Points on a hilly landscape, in no order, each with its height.
A ball rolls from a point to the lowest of its 2 nearest points, and stops where none of them is lower. Distance is the straight distance between rows; heights are no part of it.
Z263: [147 128 120 109 180 120  75  99 138 108 141 106 162 117 104 105 139 142
  95 128 121 107 180 110  85 170 124  80 127 174 162 136 120 108  65 158
 134  93 119 132 130 118 169 111 133 114]  (h 52.4)
Z933: [149 142 124 153 164 118  93 100 147 130 130 148 101 143 111 115 146  99
  71 130 112 129 156  81 126 136  77  84 113 125 127 114 134 139  65 150
 147 132 142 106 110  87 161 119  89 102]  (h 45.0)
Z650: [147 121 141  85 132 130 109 144 108  74 156 108 165 112  96  96  88 190
 136 166 107  74 166 130  81 139  96  61 134 221 163 150 137  99 181 124
 163  73  86 111 175  99 129 118 142  77]  (h 59.7)
Z875: [136 116 108 113 113 138 142 115 124 130 162 162 113 135 163  94 127 118
 153 132 121 129 125  88 140 121 106 165 101  89 114 111 163  98 140 120
 120 165 190 122  74 168 110 156  98 131]  (h 12.9)
Z97: [128 126 171 132 104 118 138 133 136 109 154 102 164 142 120 123 126 100
 131 170 130 109 123 135  78 135  63 102 115 136 170 151  96 120 131 140
 173 107 153 127 122 129 152  89 135 134]  (h 47.3)
Z965: [109 147 122 110 157 108 104 119 122 138 111 104 173 121 120 138 139 148
  85 139 107 128 135 113  82 153 137 108 149 164 158 159 109 126  98 163
 118  73  82 146 109  95 141  87 108 129]  (h 46.8)
Z681: [112 169  91 142 194 113 104 100 178 197 144 181  87 137 111  90 157  79
 160 124 134 149 116 111 169 145 105 166 135 106 117  96 139  86  31 167
 149 140 109 104 125 156 170 140 133 106]  (h 24.3)
Z673: [163  89 145 139  56 138 138 144 115 140 145 125 148 119 152  98 145 181
 153 106 154 103 139 135 196 112 178 153 138 132  98 122 156 154 170 103
 103 161 171 157 178 166  79 135 142 140]  (h 51.5)
Z164: [142 135 130 172 115 129 115 100 119 125 143 161  86 148 103 140 137 138
  85 119 118 127 101  76 149 140  56  97 109 124 120  94 162 145 124 130
 144 163 146  75 145  79 147 132  74  77]  (h 45.3)
Z282: [118 185 129  90 165 141 134 133  88  66 159 139 172 110  79 180  97 167
 108 163 108 135 128 124 115 172 119 133 184 173 101 154 120  81 144 150
 118  93  24 132 166  68  92 135 115 130]  (h 40.3)
Z420: [138  97 142 115 140 142 137 158 130  86 138 132 149 122 143 112 108  74
 155 128 111 110 155 132  61 136 138  97 125 124 154 111 143 118 137 105
 125 114 158 152 109 178 161 103 147 171]  (h 29.6)
Z780: [128  78 141 145 111 151 141 133 138 105 119 136 189  91 127 145 124 174
 106 117 130 141 135  99  99 141 162 119 114 112 179 126 110 163 147 130
  64 135 153 150  59 144 147 111 118 160]  (h 86.8)
Z984: [102 160  96 120 163 115  89 119 105 151  68 117 152 109 103 139 153 169
  67 129  79 123 153  98 105 133 131 105 154 194 145 165 118 128 120 156
 112  62  51 137 112  46 113 117  56  94]  (h 40.4)
Z858: [162  76 131 116 124 145 158 167 115  64 120 124 182  95 134 134 111 162
 108 120 106 143 162 132  99  97 201 108 146 132 112 136 134 143 185  99
  54 148 112 165 107 138  93 120 145 174]  (h 43.4)
Z241: [150  77 123 140 125 166 153 113 139 136 136 130 125  97 147  75 123  75
 154  99 147 160 164 159 104  86 181 127  60  65 151 110 108 156 110  88
 128 177 210 132  60 158 129 178 168 165]  (h 66.0)
Z688: [ 75 133  92 164 136 114 130 124 144 233  64 132 105 126 168 103 151  76
 145 105 129 143 103 129 143  83 127 158  93  75 159 117  96 190 111 130
 135 143 155 111  31 146 149 163  72 118]  (h 43.6)
Z773: [ 87 168 132 143 146 108 131 129 113 128 150 153 187 114 128 189 147  91
 173 157 140 134 104 119  97 160 149 176 189  98 124 130  94 114 108 162
  94 107  52 173 116 149 145 102 130 170]  (h 60.0)
Z101: [134  77 129 129 122 156 135 144 128 112  92 128 167  75 148 185 137 187
  84 102 127 177 127 120 126 105 199 138 134 112 144 148  66 195 148 128
  52 138 128 170  44 115 120 149 109 168]  (h 84.5)
Z684: [155  82 142 149  89 124 151 149 118  79 146 140 130 131 141 100  91  99
 151 130 119  99 129 123  85 106 100  81  98 122 162 102 159 144 192  84
 126 133 175 119 124 154 166 122 151 135]  (h 36.6)
Z205: [101 124  92 153 143  99 101 114 150 193  79 163  68 158 144 104 165  78
 110 110 102 143 108 102 147 109  83 142  99  92 131 106 120 157  87 133
 153 143 163  87  59 117 153 137  60  96]  (h 36.1)
Z500: [116 148 137  70 113 120  88 137 166 138 169 106 181 123 127  92 159 102
 169 165 151 113 162 146 119 164 125 174 164 162 136 151 100  63  84 150
 149 101 176 172 142 179 136 117 187 151]  (h 81.3)
Z746: [125 155 172 157  79 126 148 102 131 159 183 120 140 104 130 130 138 135
 175 143 184 137 105 167 179  96 128 210 124  56 100 135  96 156 153 125
 126 194 158 139 130 167  61 165 160 157]  (h 75.4)
Z168: [116 127 154 114  94 116 138 157 120 111 145 120 148 126 144 125 112 163
 155 121 132  98  94 110 129 177 135 133 146 155 121 107 159 118 194 138
 113 108  92 143 208 139 128 109 108 126]  (h 39.0)
Z135: [134 125 143 146 138 126 129 136 133 108 141 121 147 112 101 141 147 106
 158 105 150 132 140 163 133 139 184 156 142 109 117 106 122 124  98 137
  96 125 130 162 150 170 121 120 182 168]  (h 59.1)
Z618: [148 156 153 100 195  80  36  97 160 102 166 118  95 146  86  99 110 113
 137 111 120 122 154 142 173 175  90  75 154 167 136 114 134  96  35 115
 187 115 104 136 182 111 185 164 153  62]  (h 33.0)
Z848: [127 117 121 129  91 148 149 133 109 102 127 132 163 112 123 147 115 200
 101 122 120 117 110  80 131 153 129 122 155 171 122 130 149 134 209 142
  94 117  88 122 149  94 110 114  97 121]  (h 42.9)
Z901: [116 103  97 111 101 133 140 151 122 152  78 115 136 141 197 108 127 101
 125 139 126 150 126 138 122  72 133 151 109 101 130 169 118 166 138 114
 145 125 187 143  58 153  97 122 104 174]  (h 55.5)
Z231: [111 117  88 108  92 111 120 140 130 142  52  76 146 141 150 133 133 156
  81 136 116 116 138 138 141 101 131 128 128 173 150 186 110 153 141 128
 151  77 136 133 125  79  91 122 117 111]  (h 73.0)
Z132: [151 114 153 153  59 158 155 102 119 139 155 117 112 110 151 147 132 165
 138 143 161 155 111 148 186  64 121 163  91  80 108 150 104 172 156 106
 134 177 188 131 110 140  69 173 134 139]  (h 77.1)
Z798: [ 83 124 119 134  97 118 136 138 126 195  73 116 142 123 181 118 140 120
 135 119 136 142  94 135 150  93 133 177 110  84 159 147  92 203 150 131
 109 135 181 145  51 159 120 159  81 134]  (h 50.0)
Z95: [ 65 182 138 120 144  84 140 142 166 181 133 164 129 155 154  94 149  96
 205 177 138 109  68 100 137 170  96 186 156  85 144 100 132  98 120 171
 150 142  91 104 122 187 168 130 108 114]  (h 62.8)
Z333: [102 148 136 141 111 120 160 171  94 156  90  93 112 153 165 139 109  81
 142 107 139 153  92 162 129  93 153 131 113  77 134 142 126 166 190 101
 130 117 113 144 131 129 110 117 117 160]  (h 69.7)
Z738: [101 171 157 107  77 117 141 144 120 153 141  95 122 155 156 146 124 148
 147 152 173 123  94 170 152 125 136 168 163 137  79 170 127 109 150 117
 161 119 118 157 219 128  93 113 157 131]  (h 64.5)
Z58: [ 78 168 161  64 109 119 138 155 135 129 136 111 102 143 178 132 120 174
 130 140 126 116  77 123 111 173 106 139 153 161  97 137 175 112 166 112
 185 100  64  84 220  81 141 128  81  81]  (h 39.1)
Z87: [131 125 115 117 136 131 137 123 149 139 151 127 120 147 137  97 133  58
 167 122 146 145 148 168 121  96 133 164 103  88  99 138 117  89  86 117
 158 141 183 138  97 162 117 148 180 176]  (h 51.2)
Z74: [122 120 159 155  62 126 168 143 114 140 113 117 117 139 172 123  86 124
 144 103 145 111  87 151 117  95 120 105  93  92 154 127 145 182 234 101
 132 156 124 124 168 135 136 128 126 139]  (h 67.8)
Z138: [101 138 123 113  61 120 146 128 127 161 119 111 116 150 168 123 143 148
 119 149 144 119  86 116 150 115  82 179 124 113 109 174 121 127 141 124
 174 138 193 115 113 111  97 129  96 127]  (h 35.6)
Z105: [124 153 169 104 170 102  85 109 146 106 162 101  76 150  86 122  87 135
 159  98 120 109 103 183 180 163  90  89 139 186 124 135 141  94  85  99
 203  99  98 133 224 104 156 154 155  52]  (h 29.7)
Z972: [174 126 140 151 127 146  99  88 153 108 170 116 117 119  54 131 146 141
 123 124 158 103 172 147 150 145 125  97 127 165 125 121 113  96  50 136
 146 118 166 116 173 135 147 149 188  98]  (h 65.8)
Z432: [114 173  87  60 189  96  78 115 129 157  99 102 190 134 141 128 138 135
 108 149 103 133 154 156 111 140 146 115 168 187 132 184 143  78  75 163
 144  67  63 163 131 105 136 113 133 112]  (h 53.0)
Z988: [138 119 141 145  83 110 133 153 133 130 147 116 176 117 130 120 161 154
 169 111 169 124 139 151 167 154 192 172 173 130 104 118 108 140 146 129
  83 136 132 181 175 186  94 118 161 174]  (h 55.4)
Z378: [180  90 154 118  79 162 143 125 129  94 178 136 158  91 105 135 142 166
 140 139 150 151 171 125 130 101 157 145 138 107 114 124 111 132 135 102
  98 173 187 157  89 171  83 145 163 158]  (h 80.1)
Z674: [123  69 119 144 148 142 146 134 139 112  89 131 156 114 133 123 116 126
  83 117 105 130 158 115  55 125 150  68  88 119 176 133 119 173 134 121
 106 116 143 141  80 109 167  96 116 154]  (h 89.0)
Z902: [113 157 103  82 172  81  93 126 136 171 104 152 112 178 171  76 159  86
 113 151  99 146 107 101 112 159  83 101 152 160 149 133 149  96  92 147
 178  98  88 111 122 120 181 106  84  97]  (h 64.9)
Z170: [ 64 199 131  65 147  62  90 136 138 179 104 118 130 180 161 105 150  92
 145 155 111 151  98 139 132 155 100 124 172 149 144 156 133  91  93 147
 179  76  59 122 157 112 177 117  96  95]  (h 61.2)
Z80: [116 181 171 109 178  99  96 121 129  93 158 117 111 146 102 139  92 157
 128 120 125 118 104 143 144 184  77  85 151 169 136 130 145 105 111 128
 172  90  58 132 223  74 152 139 118  69]  (h 32.5)
Z336: [110 133  85 124 113 143 125 144  99 147  63 117 117 116 137 173 153 186
  82 119 114 151 116  93 175 122 164 166 165 159  97 149 122 142 159 129
  91 112 110 160 112  92  81 122  67 113]  (h 50.2)
Z302: [130 112 126 116  95 121 130 139 134 131 112  65 170 136 130 146 159 157
 100 154 135 132 135 150 124 116 125 135 135 143 123 195  90 126 131 134
 131 101 133 153 138 116  98  85 159 149]  (h 75.8)
Z338: [137 111 133 121 129 124 103 105 159 119 139 107 142 150 100 104 134  70
 116 151 145 107 168 155  83 133  87  88 102 137 154 167  87 116  73 130
 173 113 172 113 110 120 165 105 171 145]  (h 52.5)
Z293: [ 98 150 145 143 146  99 121 139 181 158 150 124 196  98 114 107 149  97
 210 155 155  92 136 124 116 168 149 209 165 101 151 100  99 111 103 162
 111 115 124 152 116 210 157 127 162 162]  (h 69.8)
Z594: [ 87 151 125 114 142 121 131 129 132 156 163 155 192 102 134 123 159  97
 193 167 141 124 112  79  95 186 118 184 173 117 149 102 123  91 110 171
 107 124 111 155  93 197 152 108 120 154]  (h 65.2)
Z117: [ 87 159 127 134 133  97 124 116 191 190 136 131 162 150 138  76 138  90
 171 159 146 104 121 115 110 158  81 181 136 105 156 126  92  93  92 186
 178 134 132 107  83 179 152 120 129 142]  (h 58.2)
Z355: [146  91 124 134  80 134 157 128 115 107 122 130  85 141 136 122 103 157
 133 143 118  87 121 139 128  90 106  85 105 172 123 135 164 135 175 105
 167 123 142  89 190 112 119 120 146  94]  (h 64.3)
Z820: [140 107 143 110 160 122 107 139 136  83 134 104 156 133 100  97  95 143
 118 130 113  85 165 143  75 153 121  43 115 197 173 145 113 126 134 121
 148  62  92 126 167 114 150 110 146 115]  (h 56.8)
Z582: [134  82 144 123  94 155 130 127 170 119 153 124 186  95 121 110 161 133
 157 142 163 132 158 130  98 122 161 170 116  90 161 128  94 136 122 120
  94 157 196 158  75 202 114 129 157 174]  (h 82.3)
Z954: [127  88  68 140 196 151 145 142 131 147  38 129 114 108 134 140 128 144
  66  79  87 142 172 140  99  93 214 103 105 142 122 135 139 164 114 119
  87 101  97 151  99  80 115 113 113 132]  (h 58.3)
Z16: [102 190 119 149 144 120 136 121  96 133 118 135 101 136 118 193 130 114
 145 108 144 170  79 153 170 146 168 166 159  94  83 115 127 121 138 142
  88 124  64 159 169 114 109 126 133 154]  (h 54.1)
Z670: [ 85 188 135 167 143 117 140 120  88 181  98 141  96 117 137 171 144 102
 144 122 118 157  63 120 137 113 156 141 138  53 136 100 118 166 154 155
  76 151  80 130  87 125 137 136  71 149]  (h 68.5)
Z755: [ 95 139  88 133 126  99 106 130 125 175  42  95  98 164 146 115 157 122
  87 100 107 126 128 133 144 110 130 110 122 161 135 158 122 145 133 126
 147  83 122 112 158  73 121 112  93  88]  (h 70.7)
Z295: [ 98 142  83 101 136  71  96 124 139 173  65 114 108 164 166  89 170 135
  97 126  94 128 110  90 141 151 107 116 144 170 155 142 159 135 120 136
 162 100 106  93 159  98 154 115  56  71]  (h 68.2)
Z280: [111 127 118 188 139 115 134 122 144 169  85 143 116 148 132 107 141 125
 113  83 114 123 100  96 128 139 126 104  93  91 175  90 142 171 136 135
  99 141 133 102 110 124 185 120  86 108]  (h 74.8)
Z985: [137 111 128 138  59 133 148 146 111 145 104 110 111 139 160 128 122 184
 119  96 147 108 110 140 183 107 164 143 129 137  88 138 158 154 208 113
 116 140 128 144 198 122  80 114 130 129]  (h 49.1)
Z685: [115  95  75 114 166 145 136 155  97 142  66 148 139  89 144 165 139 166
  79 113  86 150 133 112 124 100 198 141 152 153 100 149 138 149 123 140
  80 108  87 167  64 100  93 112  85 153]  (h 54.8)
Z926: [131  94 130 129 130 155 141 152 131  91  76  91 128 101 113 194 129 163
  77 101 117 189 145 162 115  66 190 126 124 106 114 172  51 183 162 122
  70 118 100 166  91  76  84 124 135 168]  (h 82.7)
Z251: [151 101 166 137 126 164 165 142 124  86 114 102 140 109 118 171 111 128
 113 136 136 189 154 187  91  66 176 109 116  86 114 175  73 158 155  93
  96 123 104 151 108 121  89 102 190 176]  (h 81.2)
Z551: [108 149 190 169 103 124 142 134 157 164 133 123 135 126 130 132 124 143
 166  94 166  67  77 136 163 167 148 178 137 106 139  79 130 153 173 153
 121 150  94 116 194 185 142 122 152 125]  (h 68.6)
Z202: [101 159 161 123 142  84 119 142 162 147 150 125 141 158 131 109 127  80
 155 146 133 100 115 129  97 177  68 128 134 125 161 124 105 115 101 161
 175 114 109 109 140 145 184 115 141 130]  (h 53.2)
Z318: [117 114 137 141 163 142 156 122 129 155 125 125 145  87 152 137 121  84
 138 102 139 183 125 153  86  91 175 143  85  40 147 124  98 190  95 120
 112 167 158 137  57 149 131 158 140 179]  (h 63.3)
Z107: [145 121 180 152 109 131 142 130 142 121 166 137 186  59 114 134 135 118
 164 122 160 140 134 154 119 129 190 163 127  64 157  92  97 178 157 116
  64 179 154 153  95 192 113 160 152 176]  (h 84.8)
Z366: [144 132 119 135 121 134 151 117 103 134 156 140 116 120 156 107 136 108
 165 110 145 152 121 132 175 111 165 174 101  70 102  89 156 131 125 115
 108 179 167 143 114 178  84 174 141 149]  (h 4.9)
Z516: [172  89 119 122 133 183 127 130 111  68 166 129 163  91  68 162 117 182
 101 140 114 120 180  79 109 146 141 123 157 174 116 117 149 107 127 129
  85 128 134 129 128 129 100 119 133 134]  (h 48.1)
Z854: [105 147 177 174 134 107 138 138 154 150 156 142 127 122 108 118 122 113
 176 118 141  86  83 105 140 171 102 154 135 102 158  55 152 127 149 147
 117 157 118  98 146 178 171 124 127 114]  (h 70.5)
Z103: [111 138  90 168 198 119 130  94 156 187 144 188  95 122 127  96 147  75
 178  96 129 149 126 104 140 131 136 175 109  73 105  57 147  94  57 158
 122 182 129 103  76 166 146 161 121 131]  (h 19.4)
Z129: [135  92  76 163 169 131 139 121 126 126  57 118  81 152 125 111 122 102
  85  87 106 132 175 146 109 106 171  73  82 135 131 113 139 152 102 111
 125 113 117 114 143  79 145 115 146 124]  (h 60.6)
Z606: [179  83 152 123 109 160 149 148 115  58 160 129 142 102  84 126 103 162
 134 159 118 100 164 119 101 100 136  75 136 170 123 111 150 104 164  98
 107 118 139 126 138 143 106 118 165 127]  (h 44.4)
Z175: [139  93 115 188 123 162 129  95 150 138  85 113  99 122 100 144 143 168
  71  97 143 133 152 112 153 120 164 103  83 118 144 119  99 185  99 138
  96 134 162 132 118  79 141 121 123 117]  (h 78.6)
Z505: [117 122 133 172 148 133 125 122 142 141 138 160 142 117 109 114 134 108
 131 111 117 105 116  84 101 172 127 107 105 110 162  75 156 142 117 146
  89 139 134 115  98 164 188 116 101 124]  (h 72.9)
Z776: [176  78 102  98 128 149 140 142 123 110 120 123 106 149 159  91 115  61
 153 130 132 141 185 178 111  76 165 113  95 126 104 143 129 117 117  78
 166 129 192 131 108 176 107 120 189 169]  (h 48.3)
Z106: [ 82 166 153 135  98 102 152 138 132 183 120 116 113 158 145 140 135 126
 155 119 155 117  68 146 170 146 132 188 137  96 110 121 129 137 157 139
 148 145 111 124 192 145 121 122 135 127]  (h 66.7)
Z886: [ 93 157 125 143 139 125 136 138 118 172  66 100 119 146 141 156 142  66
 118 108 131 169 124 157 104  94 154 146 117  91 135 156 102 153 109 124
 129 102 117 148  91 114 124  94 140 170]  (h 71.9)
Z84: [137 103 148 121 133 124 146 174 112  78 128 134 173 112 145 122 110 121
 138 125 114 122 135 126  81 129 169 105 142 130 143 109 148 123 175 101
  84  96 109 168 123 158 113  97 128 172]  (h 37.1)
Z816: [160 115  68 142 140 152 134 124 104 116 106 137 104 135 100 143 109 193
  65 116  88 114 153  70 162 121 113  99 120 181 125 120 177 134 135 125
 111 132 123  78 144  63  95 138  98  71]  (h 30.0)
Z226: [184 122 137  90 132 146 104 132 125  78 192 167  73 126  90 107 134 104
 173 142 133  96 147 124 141 150  83 108 133 181 113  86 161  65 124 105
 164 140 195  98 153 160 146 151 152  82]  (h 15.2)
Z399: [ 99 117  85 116  89 102 106 112 152 182 103 136  98 164 160 100 165 118
 113 137 120 122 108 102 160 128  71 175 110 126 134 145 109 125 101 143
 164 135 198  97  78 121 128 147  74  96]  (h 27.9)
Z774: [145 118 104 159 167  95 105 113 159 146 117 160  48 178 130  85 147  58
 112 101 115 140 130 112 137 127  84 103  87  97 123  92 123 145  68 133
 162 150 141  79 116 106 171 129 108 113]  (h 41.4)
Z608: [128 151 123 129 130 124 136 136 105 107 109 113 110 136 121 181 116 146
 111  93 130 176 114 178 157 117 199 146 146 105  69 145  90 131 190 127
  81 118  58 178 166  97  75 113 151 180]  (h 52.1)
Z968: [ 92 188 115 144 162 106 119 108 109 131 130 147 149 117 107 220 147 113
 132 138 135 165  89 146 125 162 155 159 190 108 107 142  86 117 113 176
  89  90  26 169 146  91 137 103 124 160]  (h 56.4)
Z356: [ 85 168 177 107  95 139 140 139 141 136 175 140  82 147 156 164 117 168
 141 125 149 112  60 105 120 185  87 151 146 120 102 100 164 118 156 121
 161 148  77  74 224 107 159 129  83  87]  (h 41.5)
Z459: [128 178 124 112 189  94  70 102 155 139 156 144 106 153 109 111 131  85
 151 126 135 137 129 139 168 179  98 125 147 139 111 119 141  80  21 141
 154 120 111 128 163 136 178 143 142 101]  (h 29.3)
Z838: [108 107 111 179 112 132 110 111 151 154  79 136 110 126 123 144 149 163
  73 102 133 111 132  83 155 129 112 115  82 116 182 120 106 199 109 138
  93 124 175 113  78  90 162 138  80 103]  (h 76.9)
Z655: [124 159 107  87 203 105  92 126 137 152 108 137 120 157 158 129 111  43
 103 138  99 141 147 164  84 119 107 105 141 141 100 168 131 100  50 132
 188  98 124 133 102 111 158  98 140 142]  (h 60.2)
Z166: [112 135 150 104  85 120 157 138 115 121 159 119 135 152 156 115 132 113
 127 184 132 125 103 124 104 129  66 146 122 116 122 149 116  98 152 132
 169 140 175 128 109 126 111 106 118 136]  (h 41.3)
Z519: [182  91 109 148 122 154 154 132  96  70 142 164  68 129 143 110  90 124
 130 110  91 115 147  98 157  91 133  84  98 136 111  79 195 112 163  78
 119 169 156  94 142 130 126 150 144 103]  (h 21.7)
Z210: [131 112 168 193 128 149 157 107 148 126 126 133 156  97 103 133 108 140
 109 104 142 127 115 125  98 137 154 107  77  73 197  99 111 191 157 117
  57 173 137 118  80 134 172 141 126 140]  (h 88.7)
Z395: [141 115 121  91 141 125 113 144 130  98 164 156 123 138 157  98 119  60
 163 145 119 111 141 109  85 134  98 132 121 120 133 107 159  77 126 136
 138 136 182 127  88 174 136 113 128 148]  (h 21.3)
Z742: [151 127 139 105 162 143 132 139 110  67 145 137 109 118  87 126  73 187
 121 137 115  76 149 144 129 121 104  75 142 207 119 146 151  94 155 107
 163  88  73 112 201  89 109 136 148  72]  (h 61.7)
Z286: [181 100 154 134 106 151 137 147 104  78 176 163  82 111  99 112 116 120
 179 111 129  93 144 125 154 128 134 104 129 151 107  56 175 103 154  86
 133 140 179 114 170 170 130 149 144 103]  (h 18.5)
Z543: [168 139 138 126 117 163 128 107  92  87 159 144  75 127  88 148  83 189
 100 166 119  93 146 134 148 100  77  71 123 198  89 148 154  90 133 116
 187 120 104  64 193  85 103 147 148  54]  (h 63.0)
Z825: [158 104  92 154 117 126 136 111 132 116 113 123  82 167 120 116 129 122
 107 106 129 106 148 148 146 112 129  76  87 144 127 125 138 139 101 116
 156 121 157 101 164 103 131 128 154 105]  (h 62.5)
Z274: [137 122  91 110 141 109 111 135 142 155  81 113 101 179 133  98 116  38
  90 108 123 145 152 167  91 114  98  97 101 137 129 178  92 126  74 116
 196 105 151 112 100 105 162  98 150 139]  (h 56.7)
Z740: [ 82 184 133 141 144 108 144 135 119 185 111 169 106 149 133 135 151  96
 158 139 128 136  59  85 135 152 107 157 152  82 123  92 144 123 121 155
 112 143  69 116 108 135 155 124  77 122]  (h 66.2)
Z26: [112 121  91  99 155  76  97 126 179 173 125 165  97 177 154  56 132  32
 143 136 115 134 134 132 111 146  63 140 114 126 123 138 108 100  91 155
 184 130 149  94  77 145 182 111 116 131]  (h 56.5)
Z632: [172  90 103 132  94 164 162 140 100  82 138 141 166 104  90 161 106 217
  82 117 108 136 145  78 140 135 142 131 164 173  97 127 151 128 191 113
  69 151 103 121 125 117  87 149 118 145]  (h 46.2)
Z173: [ 97 198 115  53 174  82  57 116 142 150 113  96 145 170 150 120 128 115
 114 150 120 142 121 163 154 155 126 114 170 159 121 175 150  69  60 141
 164  89  70 143 170 103 157 147 135  74]  (h 57.4)
Z887: [187  49 109 115 104 148 148 134 125  77 116 141 106 129 115 102 108 103
 147 157 132 102 200 163  94  78 158  61  88 161 133 136 115 133 144  82
 144 130 184 108 111 159 133 125 187 138]  (h 44.8)
Z385: [100 165 150 147 115 123 149 119 112 150 154 119 153 109 146 164 149 121
 163 155 172 159  90 147 145 119 134 215 152  50 104 141  89 162 131 150
 102 167 124 156  93 152  70 157 130 168]  (h 73.2)
Z102: [120 131 117 161 173 147 139  99 126 158 158 165 132  86 130 126 139  85
 177 110 140 146 119 116 134 120 157 176 108  43 122  72 146 123  90 134
  94 182 140 135  72 173 120 181 134 156]  (h 13.0)
Z472: [120 105 182 142  49 144 165 133 125 111 153 131 118 134 151 135  85 154
 164 132 148  92  90 147  93  94 107  99 125 146 115 130 139 137 216 101
 170 124 123 128 197 136 139 104 136 117]  (h 66.1)
Z662: [162 110 170 158  74 171 159 109 106  91 184 144 127  97 112 153 122 147
 142 150 153 151 120 148 134  70 119 116 100  84 107 127 119 137 149 108
 111 176 183 129 104 144  89 154 155 145]  (h 78.4)
Z93: [168  62 150 165  96 149 137 120 117  54 154 156 106 116  91 110 103 142
 140 156 132  96 162 132  95  91 127  39  95 155 146 106 144 127 165  91
 127 130 168  97 126 134 154 123 169 111]  (h 40.9)
Z225: [129 141 176 151 110 138 134 113 136 131 169 153  77 146 112 141 120 147
 127 106 139 106  78  87 145 163  50 133 118 117 124  84 170 120 143 121
 159 163 117  61 201 113 154 130  93  72]  (h 43.3)
Z504: [155  96 118  58  73 142 129 134 102 106 149 115 166 117 151 118 128 182
 114 196 117  99 144  89 118 135  95 146 143 190 122 157 146  99 158 131
 154 139 165 122 127 123  88 114 128 107]  (h 35.1)
Z155: [130 173 171 106 161 129 106 116 107  72 179 107 180 110  70 156 102 182
 128 142 135 120 131 113 115 196  80  95 159 190 144 138 122  98 133 152
 134  89  52 135 180  73 138 125 114 102]  (h 36.4)
Z146: [120 125  80 121 150 101 119 123 166 177 124 148  79 178 153  68 134  42
 170 105 130 147 137 144 150 117 112 177 101  95 102 122 123  84  83 142
 169 148 169 105  92 163 142 145 138 148]  (h 53.6)
Z32: [146  91  92 165 122 175 137 107 107 141  87 129  77 122 137 145 140 154
  91  84 132 157 133 111 199  90 156 142  75  99 127 107 129 181  98 121
  99 162 182 121  93  93 107 186 111 114]  (h 80.0)
Z188: [118 108 130 120 126 139 143 155 102 136  98 115 151  96 184 151 112  90
 117 116 111 184 120 152  99  73 165 125 111  71 150 155 117 194 149  99
 114 138 152 161  45 137 107 134 103 186]  (h 59.6)
Z418: [133 151 163 133 100 135 141 126 118 111 171 111 124 132  95 167 141 117
 158 149 167 117 110 160 160 135 122 167 152 118  94 135 124  97 116 122
 136 131 135 143 185 148 104 130 180 140]  (h 62.1)
Z223: [146 144  73 120 189 131  99 113 116 130  84 117 119 127 101 117 132 185
  51 117  89 110 178 102 139 134 125  96 123 197 126 152 151 130  97 141
 122 102  85 109 142  63 108 133  94  83]  (h 34.5)
Z939: [131 143 135  72 115 116 107 136 125 102 156  90 188 125 140 142 136 127
 135 174 134 117 148 156 115 135 132 147 177 170 119 178 108  73 102 129
 139  89 124 173 150 148 107 111 184 147]  (h 78.7)
Z306: [173 101  86 157 142 167 153 124  95  77 120 156  83 134 121 134  98 154
  79 114  88 135 148  84 156  95 113 102 104 126 120 105 181 132 123 109
 111 171 158  95  85  89 110 142 108 104]  (h 25.5)
Z340: [110 159 148 156 122 129 142 113 112 162 126 126 135  90 142 170 129 130
 130 118 140 172  82 141 152 118 158 170 128  56 140 117  96 182 152 155
  61 166 117 145  70 141  99 163 105 165]  (h 70.8)
Z643: [169 104 170 146  99 162 168 136 102  78 149 120 125  82 119 142  98 122
 131 132 131 175 143 164 121  60 166  85 103  70 126 134 109 157 168  88
  82 163 130 149 109 129  95 145 175 168]  (h 79.9)
Z380: [161  97 133 129 155 158 146 165 122  41 135 136 157  86  72 153 100 173
 111 113 110 139 161 156 113 111 190 110 155 148  89 124 108 126 194 104
  63 120  63 156 153 118  74 113 167 171]  (h 47.5)
Z4: [116 136 119  82 119 113 134 152 130 114 132 116 125 150 157 110 123 149
 127 144 111 113 104 109 127 170 102 118 146 171 126 129 183  88 144 129
 153 106 107 118 176 129 132 114 108 103]  (h 34.7)
Z591: [152 140 114  35 134 123  86 113 102 118 157  98 163 126 145 108 137 189
 119 182 111 102 170  95 124 175  78 131 156 220 129 150 153  72 124 146
 167 138 131 108 141 128 127 134 120  81]  (h 26.6)
Z233: [133 126 104 148 180 151 135 133 118  93 109 125 123 110  88 177 124 152
  92  83 124 161 139 158 126 125 200 123 143 133  83 116 113 121 138 136
  72 111  69 157 141  98  98 117 152 170]  (h 50.1)
Z905: [105 127 116 154  80 141 141 119 111 150  92 109  88 131 139 158 126 182
  91  95 131 131  89 109 180 110 139 152 126 122 115 128 142 165 181 128
  98 140 132 118 138  89  99 126  82 111]  (h 46.6)
Z548: [ 85 182 117 144 143 109 115 119 144 172 100 115 134 151 120 148 159  89
 118 147 126 146 107 145 124 123 115 157 139  94 130 157 102 114  70 159
 146 111 114 139 104 113 131 110 123 148]  (h 74.3)
Z236: [175 124 131  76 142 152  95 112 113  97 193 136 128 125 105 114 131 147
 136 159 118 101 169  78 123 174  54 118 147 206 136 109 164  67 114 136
 159 137 172  93 133 144 145 141 122  81]  (h 19.7)
Z619: [181 140 148 146 123 152 112  87 115  98 175 118 109 125  63 153 124 166
 109 132 141 109 146 121 154 147  78  94 132 179 113 117 144  95  87 121
 152 124 132  96 182  99 128 135 152  81]  (h 64.4)

For each start below, name the point where the ball stops.
Z295 -> Z226
Z854 -> Z905
Z594 -> Z366
Z582 -> Z399
Z543 -> Z226
Z926 -> Z399
Z107 -> Z399
Z886 -> Z905
Z740 -> Z399
